Points, in no order, along strands that fork, close into loops and pass close to each other.
(in the rows, 128 means zero)
Points whose rows are less than 111 apart are linked; no others are. Some points are linked to none.
<523>: [ 87 153  91 149  76 131 138 102 154 153  95 172 159 143 119 118 121 147
 112 113  87 156]
<688>: [125 110 114 165  92 115 106  82  86 124 182  97 134 120 114 132  77 148
 149 162 132 108]
<101>: [ 32 145  84 146 138 101 126 138 132 142  94 143 116 138 132 133 162 171
 119  50 107 122]
<601>: [188 136 125 173 146 143 152 106 161  91 127 126 112 103  89 154 101 107
 133 129 133 138]
<465>: [100 161 140  87 169 148 110 136 121 111 129 124 122 118 111 130 162 135
 146 150 157  61]
<189>: [113 102 147 137 145  81 156  96 113 140 187 125 128 189 150 102 110 122
 157 146 110 112]
<951>: [110 125 146  99 134 168 114 122  74 122 137  67 136 145 102 116 185  99
 158  98 139 139]
<102>: [ 82 100 125 159 119 134  98 140 112 117 145 134 130 142 156 130 153 144
 143 153 122  89]
<864>: [ 77 131  88 141  82 117 103 152 141 129 105 145 174 123 180  97 109 124
 104 156 103 123]
<59>: [148  90 161  95 131 151  92  81  69 145 217 119 117 118 118 133  89 127
 160 183 140  53]
<1010>: [111 149  70 145  99  67 113 118 167 155  92 171 135 128 173 126 105 138
 105  84 141 144]
<725>: [180 113 142 150 122  89 124 181 168 143 151 178 117  98 123 130 140 123
 139 122 161 124]
<82>: [170 138 134 139 126  99 139  90 107  90 163  97 111 150  82 121 118 146
 190 152 125 123]
<370>: [ 61 151  86 134  89 132 158 112 111 126  94 136 179 145 141 130  88 168
 147 142  78 143]
<686>: [129 152 129 110 114 126 108 119 165 148 110 161 132 117 114 151 158 116
  88 152  91 155]
<434>: [139 126 101 135 159  97 125 165 171 146  89 184  74 138 124 134 163 109
 141 121 114 114]
<706>: [107  89 125  99 145 182  99  77  77 123 191  65 127 109 127 132 139  99
 157 161 100  74]
<152>: [ 50 130 105 126 120  80 164 149  98 116 110  85 186 118 202 130 142 203
 108 103 113 128]
<1093>: [144 117 107 165 151 131 139  96 146  81 124 110 140 131  96 127  99  73
 114 147 135 174]
<422>: [195  88 162 192 148 188 176 132 106 111 160 142  60 144 137 161 105 130
 156 135 134  72]
<1091>: [121 124 130  83 156 192  83  95  69 126 191  86 135 114 135 117  94 109
 161 159 155  45]
<528>: [135 113 141 164 105 106 151 112 153 108 116 141 170 136 154 109 135 111
 139 176 116 149]
<317>: [201 183 144  81 163 169 152 169 185 137  93 144 105 112 126  77 154  79
 117 135 127  99]
<408>: [123 171  68 130 129  66  76 126 177 149 121 160 108  96 136 111 115 100
  86  87 142 151]
<907>: [205 148 126  97 141 165 125 166 174 102  96 114  98 103 129 154 132  64
 123 168 128 134]
<829>: [141 149 152  87 176 118 115 140 134 171  69 125 130 137  91 117 174 104
  90 130 153 159]
<880>: [106 123 133 131 152 117 121 105 146 149  87 178 133 161  80 120  93 109
 104 107 111 187]
<310>: [204 178 178 119 131 192 186 137 154 102  98 153 104 108 111 130 137 116
 149 132 130  73]
<723>: [ 97 139  73 121 109 132  83 168 119 151 129 105 132 124 117 149 160 163
  95 111 101 169]
<522>: [203 143 127 117 163 149 148 137 146 164  71 139 103 117 104 152 173 112
 135 135 171 112]
<764>: [156 148  98  93 135 138 112 141 155 120  79 100 115  97 132 153 189  85
 111 154 136 135]
<309>: [127 151 115 132 132 143 102 133 114 143 116 125 104 136  95 136 204 132
 138  81 188 104]
<182>: [135 125 113 144  79  88 141 150 169 141 100 170 176 120 184 104 122 126
 116 160 104 145]
<1081>: [199 128 175 108 125 144 128 163 146 125 148 173 103  71 116 154 113 134
 154 121 152 115]
<668>: [101 139 136 113 122 154 115 131  87 150 169  92 163  87 106 137 159 155
 100 117 135 128]
<978>: [153 166  91  68 165 142  98 159 147 138  85 101 102 116 139  98 194  74
 108 125 123 131]
<1044>: [ 70  82  78 118  88 112 133 128  67 121 163  77 141 158 189 142  76 173
 164  91 119 122]
<151>: [160 125 162 108 199 145 158  88 121 166 125 135 152 103  98 153 131 102
 124 152 166 129]
<578>: [142 122  93 167 109 132 123 121 110 145 126 131 149 123  88 142 144 155
 138 157 107 139]
<604>: [171 158 166  79 185 143 134 134 177 141  41 138 104 122 102  94 148  76
 104 134 143 136]
<650>: [116 132 155 117 154 147 122 120 127 141 105 100 138 152 103 104 186  83
 119 120 146 148]
<614>: [ 88 100 125 105 142 152 126 128  65 128 172  55 132 147 156 124 181 131
 131  92 148 132]
<48>: [148 130 160 103 132 148 113 127 125  87 125 100 132 147 119 156 129 120
 125 181 142 148]
<97>: [ 69 150 150 116 101 171  68 152 107 113 168 122 138  80  88  66 155 142
 108 142  89 118]
<677>: [127 134 133 145 181 123 131 132 176 114  88 149 130 140 101 108 111  79
 106 150 109 169]
<824>: [179 163 140 104 122  84 126 127 189 112  85 173  80 113 134 142 112 114
  85 110 123 174]
<933>: [138  91 168 138 132 145 114 106 100 125 185 140 104 168 122 125 100 145
 146 200 128  78]
<630>: [174 116 136 161  96 136 113  97 115  83 167 102 121 103  94 113  99 128
 148 176 124 116]
<124>: [218  97 159 177 112 200 177 171 117 100 144 119  89 139 114 132 124 115
 144 136 117 119]
<1117>: [161 131 134 148 180  91 147 134 177 121  91 176  83 111 102 161 141 129
 154 119 135 119]
<162>: [185 108 169 102 181 211 171 117 115 165  87 132 107 156 130 171 129 111
 130 141 145  86]
<769>: [190 125 148 192 105 144 155 101 157  99 154 135 128  78 111 117 120 124
 127 171 125 108]
<195>: [ 91 127 137 143  80 139  80  94  68 114 192  85 154 111 117 120 104 168
 105 161 118 111]
<495>: [ 69  95 123 130 134  84 143 141 112 129  99 108 151 160 175 123 138 110
 140  62 149 176]
<174>: [207 104 166 179 120 172 166 148 138 100 119 143  89 113 151 157 132 119
 111 129 106 141]
<545>: [ 98 100 159 127 167  57 176  76 132 125 140 113 143 187 137 103  90  98
 155 135 127 137]
<905>: [ 91 105 136 106 124 147 114  83  65 109 197  28 127  87 143 144 147 138
 140 126  97 107]
<9>: [100  94 160 110 140  85 141 110 134 138 121 124 166 170 147 118 105  95
 142 105 151 182]
<326>: [218 197 143  81 138 182 171 140 196 128  84 162  72  60 138 144 107 104
 103  97 120 108]
<247>: [ 91  73 100 132  92  97 107 133  92  95 171  88 129 152 149 132  92 146
 198 120 101 138]
<549>: [183 170 155  82 143 189 154 145 158 138 117 141 141 102 105 104 154  93
 149 151 146  88]
<155>: [ 69 163  92 116 150  92  80 148 165 118 114 132 128 109 119 111 106  99
  95  73 153 168]
<657>: [210 126 191 117 172 200 194 145 135 127  83 131 109 111 143 145 121 110
 138 126 140  83]
<524>: [114 149 156 135  97 142 114 115 112 115 144 129 114 169 123 125 165 132
 137 108 183 108]
<53>: [ 89 154 100 156 114 123 127 122 163 163 112 169 132 117 102  84 145 117
 133 112  92 124]
<594>: [202  79 171 132 168 123 184 104 119 136 177 154 112  94 116 167 101 120
 169 139 123 111]
<992>: [153 133  91 138 126  92  96 167 181 133 157 166 108  95 108 127 127  98
 117 107 146 144]
<1078>: [ 71 100 130 121 131 119 117 150  89 135 144  92 140 156 142 129 145 148
 109  57 161 163]
<957>: [ 60 132  44 146  97 110 131 186 119 126 116 120 161  90 142 104 122 179
 120  88  83 149]
<2>: [117 102 154 111 129 114 123 104 104 142 211 125 119 198 132 100  73 153
 152 185  98  94]
<762>: [ 89 102 125 143  87  94  90 173  75 110 163  77 165 132 175  92 111 178
 119 128 115 142]
<658>: [174 124 160  71 162 152 151 143 136 115 146 164 116  99 109 171 105 133
 185 138 171 114]
<161>: [111 175 124  93 135 161  81 161 117 138 169 115 130  76  96 117 151 153
  93 140 118 110]
<870>: [168 117 153 161 183 101 189 115 135 141 133 158 113 121  99 151 145 136
 173 138 132 110]
<183>: [139 104 123 140 137 163 139  91 126 151 147 160 135 112  71 149 131 134
 159 144 119 148]
<11>: [ 46 119 117 122 138 104 119 126 130 171  77 148 138 141 116 137 127 163
 125  71 128 159]
<383>: [137 157 106 144 120  99  99 138 145 141  96 157  99 145  93 147 174 134
 124  96 151 115]
<24>: [ 76 144  66 108  99  81 100 179 134 138 127 113 139 104 156 101 156 172
 100 105  82 174]
<34>: [ 80 135  68 133 105 102 142 139  96 157  90 134 170 159 179 124  83 160
  88 100 157 131]
<791>: [ 50 152  87 171 135 128 122 143 130 128 117 145 126 151 113 100 168 147
 103  96  92 108]
<385>: [115  97 134 123 167 133 127  85 110 181 136 145 161 123  93 158 138 123
 126 111 146 129]
<396>: [138 126 178 145 139 151 145 108 146 100 132 140 130 151 140 148 136 100
 113 174 120 126]
<836>: [ 97  95 144 127 110 124  98 106 103  71 190  99 126 172 133 141  99 112
 180 145 111 131]
<514>: [ 70 137 122 126 104  84 131 105 107 110 140 107 149 168 160 125 106 162
 135 127 139 126]
<866>: [224 186 149  93 133 113 140 107 197 134  78 167  64  69 141 125 122  89
  95  99 135 152]
<314>: [121 121  94 167 115  80 110 125 123 179 114 143 159 149 153 132  89 141
 100 105 182 143]
<1064>: [138 150 149 168  79 108 134 107 146 133 119 158 124 178 130 125 126 146
 103 118 167 131]
<512>: [117 137  99 160  93 113  99 152 108 155 117  95 150 162 133 123 148 160
 113 147 105 165]
<1002>: [ 67 123 118 113 138  95 114 130 145 160  42 158 142 155 126 113 120  99
 113  80 114 190]
<1019>: [ 65 153  79 103 127  89  92 180 150 121 124 118 106 110 154  88 140 132
  80  63 113 158]
<233>: [160  97 154 141 140 171 144 123 106 121 145 147  90 150 119 133 139 136
 157 160 141  62]
<896>: [ 80 134 157 118 106 142 105  86  78 145 179  95 170 138 115 111 129 147
 106 130 132 134]
<770>: [ 35 123  52 146  94 140 140 140 117 116 116 125 173 124 138 107  96 175
 133 112  83 117]
<263>: [ 60  70 117 111  93 105 116 159  72  92 164  57 164 136 198 119 111 203
 128  91 100 127]
<78>: [ 72 131  78 126  79 109 157 139  78 142 105 107 184 133 212 108 106 178
 111 120 120 105]
<347>: [179 106 176 173 138  97 178  98 124 128 164 147 119 158 130 145  58 145
 123 126 136 128]
<302>: [111 120 154  92  98 146  98 113  99  85 155  98 141 124 115 150 136 139
 168 157 121 147]
<476>: [169 111 177  98 153 124 175  84 124 111 177 143  94 115  98 189  94 136
 181 135 151 125]
<651>: [193 111 170 141 103 169 164 124 174 127  89 152 102 100 127 159 148  93
 116 137 113 158]
<353>: [ 91 100  93 164  71 109 103 192 105 120 130 117 180 131 179  85  98 142
 133 158  97 120]
<357>: [175 150 143 150 104  79 135 125 177 136  90 167  97 144 140 121 119 127
  68 131 159 155]
<934>: [180 144 125 111 145 148 112 144 162  75  89 121 107 149 128 167 111 105
  90 163 158 153]

A tip is a point with one link. Name the tips that can be reached along the links from each point below, in the order of the rows.
<528>: <978>
<183>: <82>, <152>, <151>, <97>, <326>
<1091>: <162>, <905>, <651>

A piece is two or more points that can be reached from each other along the links. Count, over all rows, the pieces, the separate loops (a circle has one, a figure eight two, a Y none), the forks (points with three links) and the tips (points with one).
pieces: 3
loops: 1
forks: 5
tips: 9
